Each row is a point on a tangle of strands that fork and nearly touch. The rows are in no order.
Two points are linked if the straight distance between their rows is under 58.8. Some points are linked to none.
Z590: [-35   9 -17   6  11   3  -2   9  -3 -32  10  -7  20   0  -7   5  -9 -30
  10 -20   7]
Z14: [ 25  -9  19  13   2  13 -15  21   4 -41 -25 -23  -6  25   0 -27  33   7
  27   9 -35]
Z68: [-21  25 -14   5  -4 -32 -13 -14 -27  17  -4 -16   1  22   4 -18  16  -1
  15 -54   8]
Z117: [-23   5 -12  23   9   7 -13  -3 -14 -51  -9  -4  10  28 -14   3 -14 -23
  24 -15   1]
Z485: [-20   0 -23   0   6   5   0 -25  -1  50  29  14 -24 -26  12   4 -31  12
   8 -25  34]
Z388: [ 25   2   4  37 -24 -11  -4 -15  -3 -25 -35   1   5  38 -10   3 -12  -2
  10  34 -21]
Z882: [-17 -27   7  -3  16   9  -6  22   1   3  11   5  -8   4  23  17  -3  14
  10 -13  26]
Z977: [-16   7 -22  12  -3  -1  -4 -14  -8  36  21   2 -16  -9  18  20 -18   1
   1 -25  24]
Z907: [-36 -25 -11  -4  21   7  -4  13   2   3  14  11   4  -6  12   8 -11  -2
  14 -22  38]
Z582: [-39  15 -15   7 -22   7 -16   4 -25  30  16   2 -16 -17  28  -9   1  29
  19 -47  15]
Z461: [ 16   6  17   0  -7  10  -7  21   3 -29  -7 -19   8   8   5 -22  26   6
  11   8 -35]
Z444: [ 23 -11  -7   3  -4  -1  -3  -2 -11  58   9 -29 -43 -12  31  17  23   6
  -5 -20  -8]
Z91: [  7  37  18 -15 -14  -2  -6  10 -13 -27  -1   9  -3  11 -15  -6 -11   3
   3 -23   1]
Z531: [-11  37   3  -7  14 -31 -13 -10 -19 -29  -9   9  13  27 -36 -11 -17 -16
   8 -29  15]
Z316: [-18  -3  22 -14  -1  27   5  18  -3   0   9   9  12 -14  11 -22  24  12
  -7   9 -14]
Z39: [  1 -22  -7  22  20   9  -8  15   0 -26 -19 -42  -6  27   2  -4  33 -23
  26  -9 -24]
Z73: [  9  24 -20  12  12 -20  -7  -7   8 -25  -5  -8  10  14 -17  15  -4 -32
  -3  -5 -15]
Z991: [ 31  -4  10  -9  -6  -8  16   3  20  -1 -17 -18  32 -24   3 -29   7   0
 -19  45 -33]
Z193: [-31 -16  -8   0  13  -9   7 -21 -13  41  -9  -8  10  16   5 -30  37 -21
  -1 -27   5]
Z411: [ 36  -8   8  19 -19 -14   3   0   9 -25 -41   7  -4  35 -11  14 -17  12
   8  41 -12]
Z539: [  0 -14 -15  11  13   2   0  20  20 -25   8  -1  12  -8   1  35 -21 -10
  -7  27   2]
Z399: [  5   5   3  43 -23   1  -5 -25 -25 -19 -19  -7   6  46  -7   9   2 -14
  12  16 -15]
Z552: [ 41  16   7 -14  10 -20   1  23  28 -32 -20 -10  11  -5 -10 -16   2  -3
  -3  19 -25]
Z716: [  5   3  -2  22  -5   2   7  -4   1 -29 -13 -13  25   9  -9 -12   1 -28
  -2  30 -24]
Z731: [ 23  39  12 -12   0 -24  -2  -5  -6 -35 -11   9   1  23 -36  -6 -11 -11
  -3 -13  -2]
Z395: [-24 -11   5  12 -30  20  -7 -11 -26  24   4  10 -11  26  23   7  -1  33
  18 -15  25]
Z988: [  1  -2 -27  14  -7   0  -7  -2 -11  31  11 -14 -30   5  24  35 -15   7
   7 -28  22]
Z564: [-19 -23 -17  -6   6   9   6 -31   2  36  26  28 -12 -14   2  12 -34   7
  -1  -6  49]
Z55: [-13  14   5  23  -6   1  -9 -18 -24 -33 -17   0   9  44 -15  -7  -3 -24
  16  -2  -3]
Z532: [ 25 -55  24   3   6   3  11   1  15  18  -8   1   6   0   9   1  17  17
 -13  38   4]
Z906: [-28 -15  27 -31  18  21  -1  47  -6 -21   0  21  -3   4  -6 -30  19  27
  16 -19  12]
Z362: [ 39  24  15 -18   0 -22   1  11  11 -36 -20   0  -2  15 -31  -9   0  -4
   2   6 -21]
Z11: [ 22  14  -1   3 -14  -8   1 -26   7  23   1  16 -13  13   0  20 -11   8
 -10   5  17]
Z35: [ -5  34  -7 -17  23 -30   2 -17   7   3   7  18  13  -9 -22  -5 -14 -28
 -21 -10  13]
Z913: [ 30 -18  -8  -6  25 -19   4  10  28  16  -3 -32   6 -24  14  -4  26 -22
 -19  18 -27]
Z278: [ -1 -23 -10  -9  24   3  -1  13  -9  58  13 -16 -45 -26  31   4  14  10
  -2 -30   2]
Z30: [-30 -11  -8 -22  32   0  -5  22  16 -13  20  21   9 -22  -3   9 -28  -6
   3 -20  38]
Z608: [-26  19  28  -9 -18  24   5   5 -14 -12   1   4  15  -8  -1 -37  32   4
   0   4 -29]
Z746: [-12 -16  32 -29   3  14  -1  35 -14 -34  -6  22  -9  17 -21 -25  10  11
  24 -10   8]
Z122: [ 29 -14  -4 -19  45 -12 -10  38  38 -21  11 -21  -3 -15  11  14  10  -1
  -4  -9  -8]
Z29: [ 25   8 -28  16  -3  -7  -4  15   8  -2  -6 -42   0 -17  10  18  10 -12
  -8   5 -34]
Z812: [-38   0 -12   6   6 -22  -1 -12 -25  18 -10  -7   3  18   4 -34  34 -11
  19 -46  13]
Z935: [ -7   2 -16  23  -7 -12   3 -27 -23  19  -8 -26   6  28   2  11  14 -37
  -3 -12  -7]
Z276: [-14 -12  -3  17  -7 -11   5 -40 -22  38 -11 -14   4  32   3 -11  27 -25
  -5 -15  16]
Z175: [  9   7   2   9 -10  -9  -8 -15 -14   5 -10  -4 -13  42   6   6   9  -3
  12 -21   8]
Z704: [  1   9  22 -52  -3   3   3  13  -1   6  16  37 -10 -24 -30 -15 -22  10
 -10 -13  29]
Z65: [ 42   4   2 -12   7 -13  -2  23  29 -18 -16 -23  21 -18   9 -24   9   7
  -7  28 -35]
Z215: [-38  12  11 -30  -1  20  10  -6  -5   9  21  27   7 -38  -6 -31  -3  14
  -5  -9  17]
Z662: [ -7  -9   1  18 -21   4  -6 -15 -21  19 -10  -4  -8  43  15  13   8  10
  15 -20  20]
Z165: [ -6 -28   7  20   9  10   0   7  -4 -19 -18 -26  11  22   3 -21  36 -27
  16  16 -30]
Z310: [ 31  -2  17 -16  -3   6  -8  37  12 -36   2  20 -19   6  -9  30 -29  32
   5   9  13]
Z799: [-31  -8  24 -19   9  27  -2  34  -6  -6   5  17  -1 -10  11 -21  17  26
   3  -8   1]
Z155: [-20  30 -13  18 -20   5   3 -30 -14  -7  14  22  15  -5 -18  35 -40  -4
 -15  12   9]
Z181: [-55  11   1 -16   6  17   3   3 -10  -1  21  20  24 -30  -1 -27  -2   2
   2 -23  17]
Z437: [-38  -5 -25  -3   8   6  -4  26 -20  23   0 -26 -19 -12  20  -8  34   9
  18 -53  -7]
Z248: [ -7 -17 -20   3  10  14  12 -37   1  46  27  -4  -9 -30   5   9 -10 -15
 -18   6   8]
Z748: [  2   7  18 -40  12  -1   5  22  15 -19  15  29  -5 -18 -26  -2 -26  -5
 -10   1  24]
Z538: [ 29 -29  -2  -1  31 -10  -2  34  32 -13  -1 -31  11 -20  15   7  21  -5
  -3  12 -18]
Z408: [ 15 -19  18 -24  18  13   4   7  17  29  28  11 -11 -31  24   2  -1  23
 -15  14   7]
Z985: [ 28  20   8   6 -22 -16  -7 -20  -2  21  -6   1 -13  29   3   5  12  11
  -1 -11   0]
Z914: [ 24   0 -17  12 -16 -11   9  -3  21   4 -17 -24  27 -29  11  -6 -13  -4
 -23  46 -32]
Z102: [  8  19 -25  34  -6 -18  -6   0  14 -38 -20  -8   8  10 -13  27 -18 -19
   4  17 -27]
Z776: [  6  27  -4  -2  11 -17  -2  -7   5 -10  -4 -14  14   9  -5  -9  15 -21
  -6 -15 -14]
Z464: [ 34  -9   4 -14  23  -2 -13  43  30 -33   8 -12 -10  -6   6  15   4  24
   9 -10  -2]
Z341: [ 12  22 -22   9  -4   0   2 -13  13  28  21 -12  -3 -39   9  13 -18 -11
 -28  16 -18]
Z6: [ 17   5 -25  18  -4 -15   4 -11  -4  15  -9 -33  -8   7   6  17  13 -29
  -7  -8 -20]
Z861: [ 10  -9 -24  21  -9  -1  10 -12   9  23   2 -22  14 -40  13  14  -9 -13
 -23  37 -24]
Z705: [ 34 -28   7   4 -12 -12  22 -22  24   9 -26  14   7  -3 -18   8 -17   9
 -20  55   8]
Z234: [ -6 -26   1  25  -1   1  10 -10  -5 -14 -21 -17  29  14   0 -13  13 -33
   1  37 -28]
Z477: [  4  46 -31  19  -6 -12  -3 -21   7   8  14  -1   6 -32   0  29 -28 -13
 -24  10 -26]
Z653: [ -7  41 -16  24 -28  -5  -3 -17  -2 -15   5  10  13 -12 -11  38 -37  -2
 -16  14 -15]
Z184: [  7  -8  37  -2  -9   3   7   2 -16 -24 -21  15   3  36 -32 -25   5 -12
  11  23   0]
Z867: [ -9   8   7 -21   6  16  -9  10   1  41  25  11 -23 -35  28 -13  12  32
   0 -24  -5]
Z535: [ 18  -9   1   9   3  -4   5  23  22 -37  -8   8  15 -12  -7  20 -31   9
  -9  43  -6]
Z360: [ -7  28 -28  17   7 -20 -10  -9  13  -5   9  17  -6  -4  -9  51 -39 -15
 -14 -11  14]
Z142: [ 21 -15  11  -8  -9  -9  16  20  18 -31 -29  14  16 -16 -34   6 -35   7
 -17  57 -11]
Z364: [-13 -23  -1  22  -1  -3  12 -46 -15  22  -8   5  12  29  -8   1   9 -21
 -10   8  22]
Z620: [  0   5   7 -30   0 -10   0 -25  -2  51   7  26 -22   1   8 -29  10  23
   2 -28  27]
Z198: [-11   3   0   9 -21  13  15 -30  -7  -8   7  25  11  -3 -24  22 -30  -5
 -17  35  17]
Z85: [  7 -17  26  -7   3  -7  18 -15  -3  -1 -17  13  10  32 -18 -21  14 -20
   3  20  12]
Z230: [ -4  -4   5  12 -24  18  -5   4 -10 -27  -1  17  -9  27  -7  31 -26  16
  12   9  18]
Z466: [ 12  -6 -22   5  -8 -13  -4 -14 -14  50   2 -22 -39   5  22  23  14   2
  -3 -34   7]
Z553: [ 32 -18   0   5 -13 -15  17  -4  21  -9 -41   9  20  -3 -18   7 -29   3
 -19  62  -9]
Z561: [ -8  -8  -5  -9 -12  15  11 -43  -5  20  20  29  -8 -12  -7   2 -20  15
  -9   8  33]
Z441: [-19  -4 -23   8  19  11   2  22  13 -33  15  -9  14 -11   2  28 -16 -22
   2  -3   5]
Z382: [-15 -11   4   2   9   3   9  -8  -2  20  -1 -10  11   2   9 -20  31 -23
  -5  -4  -6]
Z471: [ 11 -18  37 -14   2   7  -2  23 -12 -34 -18   8 -12  34 -19 -21  13  -1
  18  10   0]
Z595: [-39  -3  -6   8 -28  33  -6   0 -26  19  20  13  -7 -13  29  10  -5  33
  10 -21  22]
Z18: [ -9 -15  -1 -16  28  13  -4  14   6  62  25   5 -35 -45  31 -10  14  26
  -9 -23  -5]
Z580: [ -5  12  18  -1 -14  17   1   7  -7 -13  -8 -14  12   4   9 -37  45  -1
   8   5 -45]
Z659: [-15 -21 -12  20  29  18 -22  17   0 -39 -11 -37  -5  25  -7  -5  24 -10
  36 -33 -16]
Z901: [ 14 -41  16  -9  20  14   6   2  10  36  13   3  -7 -19  21   2  21  21
 -16  19   1]
Z179: [-20  40   1  -5   0 -34 -13 -17 -29  -3  -1   4  12  13 -16 -22  -5  -1
  12 -45  17]
Z288: [ -7  26 -27  28 -11 -15   0  -2  12 -32  -6   8  15  -9 -15  39 -35 -11
  -8  23 -24]
Z218: [ 11   6 -18  22  -1  -6   3  12  11 -22 -10 -40  17  -4   5  -5  11 -21
   4  18 -41]
Z884: [-17  28  10 -25  -8   0  -7  13  -9  -8  11   9   0  -1   2 -19   5  12
  13 -32   7]
Z995: [ -7 -10  15   3  -6   0  14 -37 -12   3 -13  18  11  19 -20  -7   1 -16
  -7  15  18]
Z431: [-11 -22   8   8  -6  21 -11  14  -4 -12   4   7  -7  24  10  24  -7  13
  19  -8  21]
Z355: [ 10   2  35 -10 -34  20   8   0 -17  -7  -6   7   2   6  -1 -21  14  24
   1  27 -15]
Z159: [-24  21 -28   2  -7   1 -12  12 -17  17  15 -24 -19 -21  24   5   7  12
  20 -60   4]
Z497: [ 15 -13  14  -9 -11  15  -2  22   1 -23  11  21  -8   2  -6  34 -32  22
   1  20  21]
Z201: [-33  20   1 -12  -1   8 -13  20  -9  -8   3  -7  -1   1   6 -26  24  18
  21 -45  -7]
Z166: [ 39   5  -1  -7   6 -16   3 -14  23  34   5   6 -15  -5   7   8  -8   2
 -17  15   4]
Z244: [  0  15   3 -23  -3   7  -2 -23  -1  47  29  12 -21 -23  10 -17  -3  20
  -4 -13   9]
Z24: [  2   4  -4 -22  21 -10   2  15  21  -8  13  24  -3 -10  -9  16 -27  -8
 -11  -5  29]
Z576: [-42   1  -9  -3   2   9  -2  20  -9  14  -2 -15   2  -3  20 -26  41   5
  11 -39 -13]
Z562: [-18  19  13 -36  -4  11   8 -19  -8  10  21  36  -5 -33 -25 -20 -20   7
 -12  -2  21]
Z285: [ -7  -4   7  -5 -21  31  15 -32  -4   6  18  26   8 -17 -12   6 -17  18
 -17  34  20]
Z614: [  9 -13   4  -1   4  -1   9   4  11  16   1 -17   7 -11  12 -10  32  -7
  -8  15 -15]
Z579: [ 33 -35   7   4  -2 -11  20 -20  14  18 -21   0  16  10  -1  -5   7  -4
 -14  48   0]
Z930: [ 42  -1  15 -14   4  -5 -12  36  16 -38  -8   0 -24  18  -3  20  -9  29
  13   1  -2]
Z586: [ 32   0   8 -15   4   9   3 -12  19  28  21   9 -13 -36   7   4 -13  17
 -20  26   3]

A fork is a point with three links, a tip a point with one. Leave the first point through the second and follow the links. Name the first fork or tip that comes.
Z464, Z930: Z181
Z285, Z561: Z620
Z166, Z586: Z411
Z230, Z497: Z193
Z159, Z437: Z731
Z867, Z18: Z653
Z580, Z608: Z276
Z276, Z364: Z14
Z29, Z218: Z659

Follow the links from the first point to the second, and from the first to the third. Name the last point that the two ways share.
Z704, Z68, Z995: Z193
Z85, Z930, Z531: Z193
Z73, Z988, Z179: Z653
Z184, Z234, Z155: Z276
Z29, Z437, Z799: Z276
Z995, Z102, Z985: Z731
Z485, Z776, Z861: Z653
Z382, Z395, Z552: Z731

A fork is a point with three links. Follow the links from the first point to the second and name the forks in between, in order.
Z193, Z906: Z276
Z85, Z122: Z276 Z193
Z102, Z485: Z653
Z341, Z276: Z731 Z193
Z704, Z179: Z193
Z471, Z437: Z276 Z193 Z731
Z595, Z218: Z731 Z193 Z276
Z497, Z184: Z193 Z276

Name the points in between on the shortest way along the links from the first point to the second, in order.
Z278, Z731: Z444 Z466 Z988 Z977 Z485 Z564 Z561 Z285 Z198 Z155 Z653 Z477 Z341 Z861 Z914 Z991 Z65 Z552 Z362
Z464, Z748: Z930 Z310 Z497 Z230 Z431 Z882 Z907 Z30 Z24
Z614, Z39: Z382 Z193 Z276 Z935 Z6 Z29 Z218 Z716 Z234 Z165
Z159, Z218: Z437 Z576 Z201 Z884 Z91 Z731 Z531 Z179 Z68 Z812 Z193 Z276 Z935 Z6 Z29
